Points on a hilly landscape, in no order, each with its height.
A ball rolls from a point to whichever of its 2 nearest points has the largest drop for the distance, and stops where none of them is lower. Distance is the straight distance between rows; heights are no part of it.
(704) (h 408): [95,105,111,125,91,114,62,96,114,105,111,106,98,105,72,85,109,82,91,123,97,123,80,116,103,104,109,111,82,110,101,109,69,82,93,104,111,84,129,119,109,120,103,94,90,98,111,93,84,97,79,142,142,85,93,79,75,104,103,85,78,109,84,102,74,101,108,99,83,117,113,111,86,91]
(593) (h 264): [114,101,94,119,86,112,100,93,100,84,87,114,113,123,83,119,95,113,119,92,112,121,73,122,114,112,74,101,114,110,114,123,74,81,79,121,98,104,102,82,91,94,110,100,120,132,113,94,99,68,96,112,124,96,115,91,83,99,105,126,100,90,85,113,115,113,103,114,105,72,118,47,102,102]
(191) (h 624): [111,88,114,117,73,114,104,81,110,110,83,113,97,116,89,113,108,84,90,117,95,108,92,114,97,108,99,107,100,101,101,96,75,109,89,134,87,101,109,101,85,100,100,90,96,90,95,87,86,77,91,102,130,98,102,83,105,103,127,106,100,85,89,94,110,76,97,108,99,102,113,105,105,74]
(709) (h 354): [82,103,64,136,100,92,125,90,97,113,101,106,124,62,80,110,109,114,124,91,113,119,94,94,105,94,94,91,97,79,97,124,93,74,94,69,85,114,87,92,91,112,108,109,104,128,113,89,77,107,103,112,81,120,125,103,74,109,103,111,110,102,131,83,125,126,117,110,76,90,77,79,107,102]
(375) (h 367): [138,57,84,107,101,102,84,77,120,72,96,91,105,106,101,129,82,119,98,90,73,115,88,112,96,93,82,103,107,120,109,123,91,105,79,120,100,87,91,94,129,83,90,85,104,107,116,84,99,81,82,103,110,109,97,75,121,111,132,97,103,79,64,114,102,99,99,91,108,99,127,76,105,105]
(689) (h 231): [105,94,112,70,85,125,95,105,94,78,98,93,97,116,127,99,74,118,86,103,73,90,108,90,113,115,128,69,118,121,94,85,92,106,92,117,112,77,85,98,110,77,78,105,95,95,110,100,135,102,106,80,128,103,109,136,141,95,83,87,76,117,78,101,87,64,98,80,122,89,115,113,147,109]
(876) (h 355): [101,120,110,82,108,120,72,105,77,79,102,91,99,118,122,90,80,108,94,106,96,89,108,91,116,89,107,107,96,117,112,93,78,85,89,95,118,71,92,133,110,99,75,114,74,118,116,101,124,115,101,103,127,92,93,119,97,76,97,79,94,137,83,120,87,85,106,84,102,130,114,109,108,112]
(548) (h 525): [96,99,132,103,79,100,100,92,95,127,129,90,84,111,101,89,84,88,86,111,90,78,116,110,112,113,106,121,87,109,87,78,91,107,131,108,97,105,125,95,112,109,95,92,94,57,85,101,100,95,90,107,135,100,72,104,130,98,72,92,73,61,125,70,96,79,100,97,112,94,78,135,71,92]
(207) (h 432): [92,100,75,117,121,92,99,87,91,93,97,89,124,69,93,105,108,103,111,85,100,103,106,87,90,95,108,95,89,61,100,120,115,100,102,80,88,91,90,94,94,107,107,109,85,103,106,104,90,102,104,91,53,115,108,86,80,110,129,83,110,120,108,103,113,131,121,104,79,118,86,107,99,99]
(544) (h 498): [91,119,96,88,107,110,101,92,73,105,118,100,96,92,113,90,83,98,123,97,109,96,108,77,115,131,87,106,87,81,97,83,102,92,138,75,89,115,127,121,110,104,102,106,115,97,104,123,112,144,117,92,118,89,98,131,96,75,78,92,104,91,124,110,106,112,82,114,98,87,80,94,84,117]
(718) (h 372): [125,97,110,109,100,84,94,140,103,119,126,118,102,126,84,101,86,74,96,86,117,103,102,107,87,110,92,96,93,101,92,105,98,126,122,130,96,130,95,77,86,110,92,102,117,93,100,120,91,75,82,112,114,108,107,85,117,116,80,133,87,61,105,89,86,67,87,100,105,97,94,105,97,79]
(214) (h 641): [133,83,106,114,86,122,60,101,101,99,117,101,114,125,93,116,79,96,80,105,96,112,88,102,103,114,109,91,100,111,99,119,66,92,98,141,105,97,104,82,100,106,76,86,111,102,117,103,106,68,70,114,160,100,112,79,114,125,106,121,78,72,72,117,84,74,101,90,101,96,126,100,112,98]
(252) (h 220): [119,114,98,111,77,109,110,112,85,100,86,116,128,131,81,110,86,107,133,95,116,114,92,111,105,130,67,103,117,95,103,112,77,89,114,132,98,123,91,81,77,94,106,103,122,126,109,118,103,72,99,106,116,106,115,105,98,89,86,142,93,80,100,111,114,99,96,118,112,64,108,55,97,107]
(134) (h 194): [64,104,122,101,92,90,69,91,112,114,116,95,93,75,97,74,115,70,94,108,77,87,116,103,79,77,124,112,76,106,88,96,100,121,99,80,112,76,119,112,111,111,117,104,60,72,99,92,106,99,96,132,97,101,75,94,89,106,101,75,83,106,96,88,70,109,114,79,97,135,93,140,65,74]
(345) (h 251): [110,106,83,97,119,77,117,118,115,94,87,94,129,86,88,113,107,107,114,87,107,93,103,107,82,98,88,91,94,77,98,116,123,114,114,108,103,109,58,74,89,97,110,105,95,119,98,113,96,76,101,86,43,126,111,85,95,111,113,114,110,107,113,99,105,120,113,103,89,98,100,79,110,88]
(258) (h 553): [132,76,99,113,105,101,95,85,96,118,137,86,96,119,96,115,80,92,93,88,95,106,115,106,100,116,75,111,81,90,84,110,93,106,132,128,86,125,120,92,118,100,84,91,122,84,100,109,99,101,78,107,123,96,97,88,130,121,97,122,95,46,113,100,104,101,83,110,102,81,89,89,85,100]
(845) (h 378): [92,101,100,66,82,140,106,100,104,72,70,88,94,106,130,101,82,113,107,111,79,78,113,105,114,92,146,90,98,98,99,72,82,95,56,100,115,71,97,129,104,71,90,104,73,94,116,109,134,104,111,81,99,103,95,130,107,76,122,82,101,133,75,115,105,66,111,83,122,112,126,110,144,108]
(878) (h 421): [107,93,104,78,97,122,103,102,120,81,76,95,97,101,117,108,93,97,103,101,85,93,109,98,92,92,131,94,102,101,89,83,91,118,76,115,108,77,90,111,92,76,92,105,80,86,95,95,118,86,107,93,90,116,100,107,115,88,138,95,104,114,70,105,93,68,103,83,107,112,127,120,136,95]
(53) (h 407): [127,85,96,107,90,67,119,128,112,103,99,116,114,125,82,116,86,84,111,88,104,101,111,114,80,103,81,102,100,80,92,104,102,130,113,136,87,130,78,76,80,90,99,97,109,103,93,111,84,65,94,96,87,115,106,83,116,120,103,132,98,58,113,84,114,73,89,103,111,81,106,74,111,71]
(626) (h 447): [103,92,85,125,114,113,76,86,99,103,138,93,100,104,82,100,102,96,101,87,113,126,92,113,103,120,88,98,93,101,94,123,88,78,106,98,99,110,126,91,111,107,98,92,115,109,123,104,98,104,70,131,124,95,109,87,81,117,97,109,93,86,97,110,94,119,96,101,83,93,92,75,90,103]
(406) (h 195): [72,93,91,120,109,82,102,90,107,109,131,98,98,57,80,85,115,98,102,99,96,116,93,87,106,94,96,102,95,95,101,88,110,103,117,64,93,108,124,97,111,112,116,93,105,72,102,92,86,121,104,113,78,110,82,101,82,115,85,87,91,94,122,72,90,116,98,101,88,98,57,121,79,91]
(690) (h 652): [122,103,102,105,116,112,51,103,97,92,115,94,118,121,94,102,87,88,102,93,101,110,91,110,93,99,101,106,73,96,92,127,80,91,89,124,112,90,97,96,99,106,83,101,98,121,113,114,107,86,77,125,130,99,115,73,84,110,126,112,94,116,72,129,84,94,93,96,79,107,113,89,102,98]
(997) (h 309): [95,107,77,123,105,77,123,113,106,116,96,109,130,80,77,103,114,108,110,86,110,112,98,105,87,92,96,93,93,80,100,126,99,98,104,96,89,116,72,81,87,111,111,103,108,130,105,108,84,88,98,105,70,123,125,89,82,112,101,118,113,116,125,89,117,116,114,103,80,87,84,74,100,85]
(834) (h 412): [111,84,101,95,110,97,90,84,122,88,81,99,95,93,103,110,112,101,91,100,86,96,106,97,86,84,106,112,93,102,99,102,104,125,83,109,101,76,91,107,106,87,103,93,81,89,100,87,100,82,102,89,76,112,96,86,108,103,148,88,108,103,71,115,100,100,110,97,104,123,118,115,105,93]
(841) (h 342): [140,66,72,102,104,98,86,74,123,79,97,81,117,111,98,133,79,107,109,91,79,100,103,112,96,104,82,103,84,90,86,111,98,109,86,123,93,95,100,88,113,81,90,87,94,102,105,100,102,94,86,96,102,106,94,77,114,111,141,107,107,71,87,112,107,108,101,103,105,99,115,79,102,102]
(995) (h 278): [115,101,73,70,125,95,99,99,93,71,103,58,120,86,124,116,70,119,135,74,99,92,125,79,98,114,88,105,81,69,81,111,125,101,118,76,94,93,114,109,125,95,88,98,88,117,114,130,116,132,117,75,68,104,94,100,114,87,115,87,120,96,117,134,110,132,92,105,103,97,103,80,91,122]
(9) (h 522): [97,101,69,102,102,93,113,76,110,93,90,95,123,84,96,101,90,99,121,97,102,74,127,100,77,104,107,108,88,34,77,92,110,109,94,89,73,86,105,91,100,92,111,97,79,94,82,98,94,98,124,69,66,92,76,88,82,107,146,83,114,109,115,116,147,125,107,108,99,101,105,107,100,92]
(717) (h 610): [112,92,105,99,93,109,114,66,81,100,100,106,67,119,107,97,90,125,92,119,105,106,89,98,123,123,72,112,129,128,120,91,93,73,126,95,94,109,123,112,125,102,100,101,132,99,90,85,108,117,102,75,136,88,95,119,129,87,78,79,95,70,101,100,119,106,96,111,114,83,98,100,87,134]
(97) (h 314): [77,95,73,128,111,97,119,104,105,101,123,102,91,65,65,86,120,110,112,95,113,134,72,98,114,102,93,90,117,113,111,124,99,69,111,57,97,115,113,90,103,121,110,88,126,111,120,89,79,119,94,129,98,104,104,101,59,110,59,94,92,103,116,73,96,115,102,102,75,83,80,93,97,103]
(454) (h 551): [96,107,93,87,100,104,118,90,121,104,74,110,98,94,103,93,102,88,112,108,101,74,126,102,80,92,113,108,98,63,90,77,97,115,84,104,87,91,101,99,84,83,114,100,77,85,74,88,100,85,125,76,73,97,83,96,88,99,142,95,114,106,103,112,130,96,102,99,106,105,117,118,111,86]
(63) (h 358): [140,77,91,85,106,107,88,61,99,88,116,68,95,112,124,125,67,119,112,92,87,93,127,93,111,112,86,115,74,95,88,100,87,93,115,108,98,97,114,115,138,88,74,86,98,90,109,114,113,119,113,84,123,91,94,101,128,89,112,88,109,70,111,128,119,110,92,102,118,91,106,92,98,124]
(499) (h 420): [81,108,112,64,88,134,114,106,98,92,76,90,86,96,133,84,92,99,104,108,92,62,123,107,108,90,144,89,101,98,92,67,104,103,59,97,103,91,92,119,93,75,93,114,72,78,109,106,145,107,116,76,86,99,89,129,108,89,103,94,107,118,99,108,105,64,112,75,129,113,114,124,126,100]
(502) (h 97): [51,97,106,105,110,83,84,93,102,108,125,94,106,50,91,78,115,90,97,100,87,90,101,82,99,78,119,107,80,93,101,84,121,116,110,56,102,83,119,99,108,114,123,101,78,71,100,100,91,109,104,114,65,108,73,99,82,114,91,76,83,102,102,72,81,124,104,86,98,119,68,140,68,84]
(714) (h 259): [95,98,109,109,100,96,78,90,110,122,115,106,105,96,94,96,105,77,86,103,97,95,116,102,86,96,116,113,71,90,85,92,95,115,102,100,94,94,123,106,99,107,106,99,81,77,96,96,96,95,92,115,113,98,92,86,91,104,124,95,92,97,104,97,91,106,97,101,91,121,90,127,81,80]
(169) (h 308): [131,84,78,103,116,88,92,95,117,93,103,85,125,102,88,122,90,96,111,79,90,102,109,112,83,104,83,96,72,76,85,115,114,122,109,122,93,107,89,73,107,91,98,101,94,106,109,113,99,85,87,93,72,116,103,72,101,125,134,111,106,87,93,107,100,116,107,105,96,104,99,86,96,91]
(199) (h 162): [120,117,100,94,68,129,118,125,81,91,78,109,125,145,92,108,85,115,129,106,114,105,89,99,110,135,78,89,130,103,110,95,80,92,117,134,102,114,80,82,77,91,86,101,117,120,106,121,116,76,100,91,117,106,115,122,107,84,85,122,94,95,87,108,100,79,90,120,119,64,105,78,118,122]
(289) (h 449): [86,98,96,121,111,95,86,94,108,103,94,107,101,88,85,86,129,96,95,101,98,121,82,110,94,91,103,103,89,103,106,120,98,98,84,82,103,82,95,111,96,119,108,97,91,109,109,89,82,102,94,120,94,102,113,81,69,103,126,83,102,128,89,103,89,110,114,100,72,117,99,99,96,88]
(871) (h 471): [100,109,93,102,113,106,88,93,91,107,111,104,101,103,98,93,100,98,110,94,111,112,99,95,108,121,83,105,100,93,103,100,98,90,112,89,89,108,120,108,104,107,104,108,107,102,107,108,95,121,105,110,117,95,103,111,89,87,96,95,99,97,110,107,102,117,89,113,91,97,83,84,93,109]
(513) (h 492): [108,109,80,72,117,98,101,101,100,90,102,71,130,82,117,95,72,95,118,87,95,62,138,84,79,102,121,114,67,32,80,91,119,113,108,84,83,83,113,96,110,86,98,92,74,98,104,128,113,107,123,62,65,93,79,84,91,94,132,86,118,104,104,121,113,121,97,102,107,109,109,112,89,103]
(863) (h 335): [108,111,74,66,115,88,119,98,100,81,81,74,117,89,117,116,82,119,141,81,114,87,113,87,102,117,72,98,102,65,81,97,121,93,115,84,95,104,96,105,112,92,107,105,100,111,97,124,109,124,126,71,69,103,91,113,111,78,108,101,120,94,131,120,125,126,88,114,105,84,95,66,101,123]
(516) (h 321): [139,81,77,66,117,98,86,86,107,72,108,64,111,100,123,123,61,124,125,82,90,87,128,87,94,107,84,112,76,87,80,102,104,103,112,91,101,84,109,113,136,85,78,88,87,107,112,130,119,123,118,78,90,103,93,96,121,79,117,90,116,92,103,135,104,117,94,94,111,101,112,89,93,125]
(754) (h 540): [92,105,116,98,58,106,136,96,108,99,49,130,73,106,109,110,125,110,98,134,111,97,89,103,111,92,92,85,139,119,118,74,83,94,81,108,100,95,92,116,88,82,119,98,111,91,87,72,88,88,124,90,93,95,106,119,100,86,102,98,118,113,94,93,123,85,98,112,113,95,118,98,134,111]
(970) (h 567): [98,107,117,112,56,101,136,97,92,106,63,136,81,115,95,101,124,115,93,129,115,110,76,110,112,105,72,90,150,133,128,87,83,86,100,105,97,111,95,107,93,99,113,93,128,109,90,75,78,90,115,96,111,87,102,113,101,81,73,98,112,98,100,85,119,98,99,122,116,91,108,86,107,116]
(162) (h 661): [122,109,93,89,101,118,54,89,85,92,112,78,129,118,109,108,68,91,125,96,101,102,113,93,103,117,105,110,63,76,85,105,78,90,102,118,95,96,119,112,101,96,77,102,82,124,119,128,116,112,98,115,132,91,112,92,85,91,120,103,103,117,94,135,100,110,89,111,92,104,106,90,97,109]
(232) (h 480): [68,127,95,95,113,95,99,119,86,93,79,110,98,82,112,88,120,107,113,106,102,89,91,81,119,85,101,96,107,99,121,103,119,76,87,47,102,90,87,126,70,111,111,110,100,115,88,93,76,142,116,99,89,83,106,128,78,79,88,83,102,142,117,99,106,114,102,114,78,109,89,95,105,116]
(929) (h 516): [101,113,106,59,112,99,92,109,86,105,117,82,121,92,131,87,73,83,104,86,97,59,143,84,93,92,126,114,70,66,82,80,107,121,106,92,93,96,110,110,110,93,89,106,69,90,109,126,131,112,126,77,94,93,89,107,98,87,111,97,116,95,112,116,98,98,97,96,113,115,95,117,81,97]
(722) (h 582): [95,117,111,79,123,91,99,120,84,91,93,99,78,103,119,86,110,101,81,107,103,86,86,91,103,86,103,97,121,136,107,84,142,96,106,93,127,99,88,112,105,96,102,117,99,119,72,90,120,124,109,92,104,98,99,127,110,93,62,93,99,124,93,96,70,96,98,93,107,107,90,112,85,125]
(391) (h 613): [118,69,96,126,80,94,112,66,112,111,91,101,103,115,93,127,99,90,86,112,80,109,100,123,91,105,91,118,92,90,98,107,81,109,86,134,71,115,117,92,91,98,95,88,102,92,84,88,74,76,80,94,117,95,94,73,109,121,137,113,104,67,99,92,129,85,97,113,98,97,114,87,98,69]
(989) (h 398): [87,98,62,137,99,95,115,68,94,91,91,96,125,59,83,117,101,112,126,91,103,112,93,91,90,88,112,93,86,60,95,132,99,76,92,80,81,100,85,91,88,110,106,112,90,126,108,89,82,97,107,105,64,117,117,90,67,118,135,93,118,118,109,91,128,134,136,102,68,113,94,97,101,101]
(64) (h 554): [65,118,125,80,104,89,105,120,95,106,97,99,74,92,115,89,123,83,90,102,105,69,104,87,79,75,122,94,108,132,100,76,145,125,99,94,120,105,85,97,86,97,110,115,77,84,70,96,117,109,115,95,56,102,85,119,113,101,67,106,104,110,98,79,75,105,102,80,114,110,94,131,84,93]
(172) (h 600): [99,78,98,131,94,89,108,70,110,127,122,104,102,102,85,112,116,89,86,105,96,122,104,121,95,103,85,117,85,82,94,103,88,108,100,111,76,120,124,98,102,102,105,86,112,77,92,88,71,98,76,105,101,92,94,76,96,123,115,108,98,67,117,79,117,107,99,112,90,92,81,94,82,73]
(979) (h 576): [106,70,96,127,107,81,114,97,109,119,125,98,95,94,73,115,110,97,73,76,107,132,92,126,93,102,84,94,96,110,106,122,98,106,107,93,90,122,101,72,117,112,106,86,129,96,111,96,84,73,63,113,98,98,106,63,91,140,90,113,93,75,97,84,92,107,108,89,101,87,90,83,75,77]
(910) (h 397): [100,118,89,78,107,85,120,99,102,87,67,104,99,94,119,111,108,122,120,108,116,82,99,87,109,107,73,91,127,91,103,91,121,88,104,87,96,104,87,113,102,96,114,112,109,109,83,100,101,115,130,80,75,94,99,134,103,80,92,97,117,110,125,113,133,114,88,123,108,89,95,72,109,125]
(36) (h 427): [96,88,95,138,100,101,77,85,115,112,113,107,101,96,73,99,122,90,92,105,102,131,77,125,92,100,101,103,84,100,97,121,84,93,87,96,98,91,120,104,102,120,105,85,105,104,109,91,78,96,75,130,125,87,111,71,66,116,115,101,96,109,89,100,91,108,106,99,77,109,102,92,90,82]
(35) (h 306): [90,112,109,107,103,78,95,120,111,132,113,119,111,100,80,84,110,69,95,98,107,103,101,104,81,98,109,105,80,88,86,90,95,126,105,106,96,114,107,97,76,113,112,100,91,90,96,109,85,93,98,123,98,105,102,87,83,100,100,114,92,105,110,83,89,95,93,101,79,108,86,115,90,70]
(137) (h 635): [128,82,105,125,75,128,73,82,109,88,97,100,116,128,93,127,91,97,97,112,90,114,82,115,101,109,109,97,91,96,103,113,70,103,81,149,89,96,110,87,84,96,84,78,103,108,105,96,102,71,79,108,152,102,109,79,99,118,133,117,89,85,67,109,107,76,99,105,98,92,127,92,109,89]
(619) (h 472): [99,98,113,93,89,91,121,94,107,118,90,112,83,110,109,105,105,86,92,109,101,86,121,104,97,97,98,115,105,97,100,78,95,116,101,115,83,113,110,100,86,96,109,99,94,63,80,86,92,89,111,81,100,102,84,98,118,94,111,100,104,67,115,86,118,85,88,108,118,97,90,117,107,88]
(21) (h 301): [103,94,104,116,96,103,101,104,100,110,104,118,92,117,75,100,105,104,90,99,121,129,68,121,104,109,83,98,124,125,117,116,83,85,98,106,104,109,104,87,96,113,109,90,133,110,110,93,89,75,83,114,133,89,109,79,84,101,77,116,98,87,92,100,96,102,98,103,99,86,117,71,92,94]
(765) (h 464): [94,115,89,76,129,92,89,109,84,95,97,79,124,73,114,94,97,97,109,82,94,81,121,79,94,91,114,103,84,60,101,103,125,113,111,79,94,90,95,96,99,96,105,107,82,99,99,119,101,111,112,76,51,104,93,95,93,98,116,84,108,118,106,117,104,128,102,107,95,118,91,111,95,102]
(797) (h 601): [91,95,119,99,95,69,133,117,106,111,86,125,69,99,105,103,124,106,75,109,112,94,94,91,88,78,87,93,137,132,107,76,136,121,101,107,110,129,77,90,96,93,112,100,115,90,69,79,90,93,117,88,65,102,91,110,125,100,70,112,110,92,103,76,96,97,89,98,123,91,86,109,103,100]
(561) (h 646): [121,88,100,113,106,119,47,105,97,97,133,100,102,120,81,99,81,94,81,106,108,113,91,102,99,103,109,99,95,115,93,123,70,74,110,123,121,99,114,86,109,120,83,91,116,106,122,110,110,74,58,131,154,95,116,73,101,121,96,122,81,92,82,126,73,98,102,86,88,103,127,95,100,104]
(376) (h 527): [62,121,131,88,97,95,113,121,106,108,74,101,75,95,114,84,138,81,91,103,99,93,89,96,83,65,126,87,106,136,105,91,133,114,81,96,128,94,71,110,76,94,111,119,81,93,77,88,105,107,115,112,54,100,103,109,99,96,87,112,110,133,85,87,73,92,109,81,102,111,120,129,104,94]
(91) (h 468): [73,107,119,77,78,126,123,123,107,103,62,101,85,105,124,97,98,95,98,110,96,92,99,100,106,95,148,68,116,113,94,71,107,114,61,112,110,90,83,108,82,70,97,134,91,70,90,106,128,99,111,96,79,105,104,125,124,100,96,110,100,129,86,81,91,61,102,82,119,91,120,121,142,100]
(574) (h 346): [111,113,112,93,111,79,83,143,101,124,126,110,109,114,89,87,91,67,99,83,116,94,111,102,85,103,101,97,80,96,80,97,108,128,122,117,106,121,98,80,86,110,95,110,99,94,96,122,103,85,90,121,100,109,104,89,105,112,87,122,87,88,104,91,77,84,88,99,90,107,82,118,90,85]
(861) (h 388): [127,69,97,108,102,107,77,91,122,73,87,102,99,98,104,114,97,108,87,98,73,110,91,99,89,84,104,104,102,117,103,114,89,116,79,124,109,69,86,109,123,88,85,91,93,102,110,85,99,80,90,108,106,118,99,79,115,105,142,95,99,106,53,115,87,84,106,88,102,112,132,106,116,96]
(246) (h 501): [83,95,126,101,72,96,122,84,97,123,94,95,78,116,116,98,98,89,78,117,84,76,112,112,113,106,110,124,98,116,97,77,88,105,103,113,87,107,119,93,97,109,94,96,92,49,84,86,94,89,100,85,119,103,76,98,138,93,89,91,91,60,116,73,119,71,94,95,121,100,83,132,99,86]
(732) (h 566): [122,64,97,116,109,92,99,96,99,116,136,90,85,115,85,110,82,96,76,85,103,123,94,118,99,113,80,104,111,121,105,126,95,92,117,113,96,126,114,72,117,106,98,86,139,96,106,96,93,74,60,110,133,97,101,77,119,130,78,129,95,50,96,97,98,97,94,95,101,78,104,77,83,88]
(201) (h 581): [85,101,111,91,114,67,118,113,99,106,103,109,73,89,98,91,125,106,75,107,106,86,91,88,87,84,90,97,122,126,109,68,154,114,114,89,112,120,89,89,106,106,113,97,107,95,65,89,102,107,119,82,60,104,84,120,119,103,54,98,95,96,105,72,84,116,100,92,115,96,69,114,70,103]
(800) (h 322): [88,102,115,84,93,129,87,109,88,74,89,95,80,112,126,92,89,111,77,108,81,93,101,86,112,73,117,98,110,136,108,93,87,94,72,102,132,59,81,134,120,87,79,112,78,116,110,89,133,108,99,97,115,97,95,130,116,81,94,78,87,143,70,107,83,76,114,72,112,129,122,114,128,115]
(750) (h 503): [70,125,123,93,109,90,113,126,105,94,75,107,82,92,109,85,147,99,86,105,104,99,77,97,95,72,111,92,116,133,115,101,130,97,82,80,132,91,68,112,81,102,114,104,94,117,82,82,87,113,115,111,63,93,110,114,88,89,88,100,111,144,94,88,82,104,107,98,91,107,108,111,104,105]
(794) (h 548): [79,121,106,70,112,103,107,106,98,101,79,104,97,87,122,84,116,89,101,102,105,68,119,91,93,85,121,107,104,92,101,80,117,110,82,79,105,91,96,120,90,92,112,113,79,90,83,94,112,105,125,83,70,94,87,116,90,88,114,89,116,120,104,112,108,103,107,93,114,120,105,116,100,104]
(991) (h 440): [82,119,86,98,107,88,112,101,100,93,68,113,102,80,110,103,124,121,119,107,112,89,96,88,112,95,85,94,124,91,112,101,113,79,91,61,88,96,89,120,89,106,114,114,102,112,90,86,83,121,128,92,79,93,110,127,88,89,96,87,114,122,126,107,131,121,101,122,88,100,90,79,110,117]
(167) (h 163): [116,105,115,67,98,116,104,124,91,93,95,92,91,116,123,98,81,99,90,97,95,86,109,85,109,112,115,75,114,114,88,78,113,120,107,121,106,96,81,92,98,84,78,114,96,96,98,104,135,98,104,84,114,109,104,128,135,95,75,108,89,104,92,96,86,60,92,89,120,92,97,115,131,112]
(337) (h 625): [110,109,114,104,68,129,107,68,82,100,97,109,85,125,105,103,91,121,99,126,91,95,107,103,135,129,87,115,120,129,120,82,79,66,112,92,96,87,123,115,117,105,84,90,111,87,105,95,114,116,99,71,147,83,95,122,121,77,90,67,90,87,93,105,118,96,108,110,121,91,101,112,95,129]
(607) (h 529): [93,114,110,66,98,108,94,105,65,103,136,85,117,82,136,76,64,92,108,100,99,61,134,80,108,106,122,115,64,69,83,77,95,105,117,80,98,102,119,121,123,108,92,103,85,93,124,136,132,138,127,82,128,85,96,122,101,73,85,95,114,87,126,117,95,98,94,94,112,104,87,111,67,104]
(427) (h 359): [77,108,78,124,103,84,126,111,107,108,102,119,89,85,67,84,122,121,101,103,119,128,66,105,114,99,87,88,130,120,122,123,98,71,101,67,96,111,95,93,95,122,117,91,138,131,109,92,75,104,99,122,103,93,114,104,72,97,44,107,99,111,122,78,100,119,103,108,87,76,93,72,98,105]
(678) (h 626): [88,116,91,112,128,86,102,137,84,110,129,98,115,68,79,81,114,101,111,70,111,117,92,93,99,88,102,87,94,90,109,136,115,83,117,75,112,116,77,71,77,118,107,97,122,122,107,126,83,118,78,115,74,117,119,90,78,107,74,107,92,126,117,85,84,114,94,94,61,96,71,102,91,105]
(616) (h 588): [88,82,93,138,92,73,118,87,115,128,133,110,109,89,67,104,122,91,86,95,104,130,97,119,91,101,96,102,91,87,96,108,91,108,109,93,86,127,113,87,104,112,111,81,118,81,105,93,70,94,75,118,87,103,96,71,79,129,91,113,94,78,122,66,102,105,104,98,90,89,75,102,79,66]
(317) (h 66): [122,113,114,81,94,123,103,117,88,94,83,102,100,123,107,104,87,102,108,101,107,95,93,91,110,121,92,87,116,106,103,82,95,109,113,125,102,104,88,92,84,87,88,106,107,104,100,110,117,92,103,87,119,105,107,121,113,82,85,108,99,100,95,104,90,69,87,110,111,94,102,96,125,116]
(360) (h 599): [100,123,111,77,132,94,91,136,80,92,106,104,88,110,101,75,107,107,87,94,115,107,75,94,105,90,94,89,117,126,118,115,134,79,106,99,134,104,72,89,88,104,102,113,119,134,82,105,101,110,87,103,104,92,109,106,89,92,62,108,96,133,95,102,67,98,91,94,79,101,103,94,96,125]
(888) (h 670): [118,91,72,100,99,109,66,72,96,88,120,67,126,100,112,112,68,98,127,94,98,100,123,88,94,118,109,111,57,55,73,111,91,97,95,104,83,94,131,117,114,97,82,95,82,114,116,123,109,128,102,105,109,88,105,90,83,96,135,98,107,113,99,132,115,127,88,116,93,105,99,86,97,104]
(691) (h 517): [63,121,98,81,125,88,101,117,79,94,95,95,98,72,117,83,122,95,99,101,98,74,102,75,106,79,112,102,105,105,116,89,142,102,95,55,108,94,91,113,89,107,116,110,88,102,79,99,96,132,117,88,65,94,87,124,92,92,85,81,102,131,112,97,96,119,104,99,96,117,77,117,82,110]
(451) (h 385): [96,122,108,108,101,121,59,98,89,95,110,106,99,115,93,88,91,91,101,117,101,110,94,103,113,105,105,108,88,111,109,102,68,79,98,95,112,77,115,126,105,112,92,108,84,109,113,103,103,115,91,127,142,86,98,98,83,84,101,80,87,121,88,119,78,101,101,94,86,124,113,108,98,107]
(440) (h 258): [82,84,76,138,104,99,103,76,110,103,139,90,91,60,75,94,119,107,104,96,99,132,89,97,112,104,93,98,105,97,96,111,99,84,114,64,95,108,132,101,119,114,104,81,110,81,121,76,79,127,89,135,95,108,96,95,68,129,88,91,90,90,108,79,95,112,105,102,81,100,72,110,87,94]
(779) (h 504): [82,103,125,90,67,118,124,100,107,103,62,114,67,105,117,97,115,97,86,118,98,97,97,100,108,93,125,84,123,128,104,70,96,109,69,110,105,90,95,113,85,82,103,112,94,74,91,81,115,96,116,88,100,104,97,120,117,93,100,96,105,114,89,83,100,70,103,89,121,105,111,117,131,103]
(265) (h 441): [115,93,101,98,88,79,123,105,112,110,82,114,102,112,95,113,99,94,105,104,106,92,115,105,86,101,82,105,111,81,95,88,99,120,106,126,80,121,89,88,83,90,108,102,100,83,86,96,88,80,105,85,86,106,97,98,115,101,111,118,109,68,116,90,120,84,88,109,113,89,102,92,114,84]
(773) (h 281): [77,98,120,86,74,138,91,108,86,78,96,102,88,119,120,88,80,113,74,112,73,97,98,94,116,101,127,77,121,131,101,88,83,97,76,109,124,59,90,112,112,81,78,109,81,104,120,91,140,106,98,93,127,91,108,137,130,92,81,78,75,138,66,106,79,74,107,70,121,103,123,116,153,105]
(1015) (h 332): [87,108,99,117,97,96,113,106,105,103,94,128,79,110,70,87,119,116,93,111,123,128,59,113,113,106,81,92,134,132,132,113,91,74,103,91,105,107,109,96,99,117,117,92,139,123,105,87,80,88,97,116,120,78,108,96,73,90,55,103,101,100,98,88,89,113,103,106,94,87,111,76,93,105]
(194) (h 612): [96,123,103,94,131,82,104,143,96,107,109,108,104,94,89,81,120,97,96,80,113,110,85,99,98,87,95,88,106,112,115,128,122,91,106,92,118,115,65,80,76,111,106,105,116,128,90,115,83,102,89,111,81,103,119,96,84,96,72,113,99,133,110,97,78,105,91,97,80,95,85,89,99,101]
(126) (h 541): [116,82,119,111,95,96,94,91,91,126,135,86,90,119,107,106,77,88,77,106,87,93,113,107,109,113,93,119,81,101,87,91,86,107,137,125,93,117,121,91,114,108,83,93,113,66,89,101,94,95,82,104,133,99,86,91,141,113,87,106,88,40,120,85,99,87,90,108,106,88,82,120,79,97]
(453) (h 476): [76,109,117,110,114,91,108,113,109,93,74,105,93,86,97,86,147,107,90,98,96,110,79,103,94,72,107,97,104,113,120,126,115,99,77,81,117,78,64,109,88,116,108,97,92,124,99,84,79,96,104,103,61,103,122,88,77,93,123,87,108,141,88,100,88,112,122,100,78,114,112,105,108,96]
(715) (h 591): [106,83,108,100,95,81,129,83,97,97,83,117,66,103,108,100,111,123,79,112,104,111,78,106,115,93,65,100,144,135,122,94,110,87,104,89,93,114,104,104,123,102,112,100,132,102,82,68,88,105,109,81,108,89,93,111,119,95,79,85,110,82,99,93,115,106,92,114,115,97,91,87,92,117]

Call two points neighbours if one is among the 2 nearest of the other. Go from one point of each pair to the other, from neighbour to neighbour, staying as low as possible. Name the highest point that can't be avoided.
(995) and (345) => (63)
(995) and (845) => (878)
(845) and (317) => (607)
(502) and (317) => (427)

Where does a ball stop that starts at each point below?
(454) => (345)
(214) => (502)
(201) => (317)
(861) => (345)
(715) => (845)
(929) => (345)
(691) => (995)
(616) => (502)
(607) => (317)
(53) => (502)
(289) => (317)
(427) => (502)
(797) => (317)
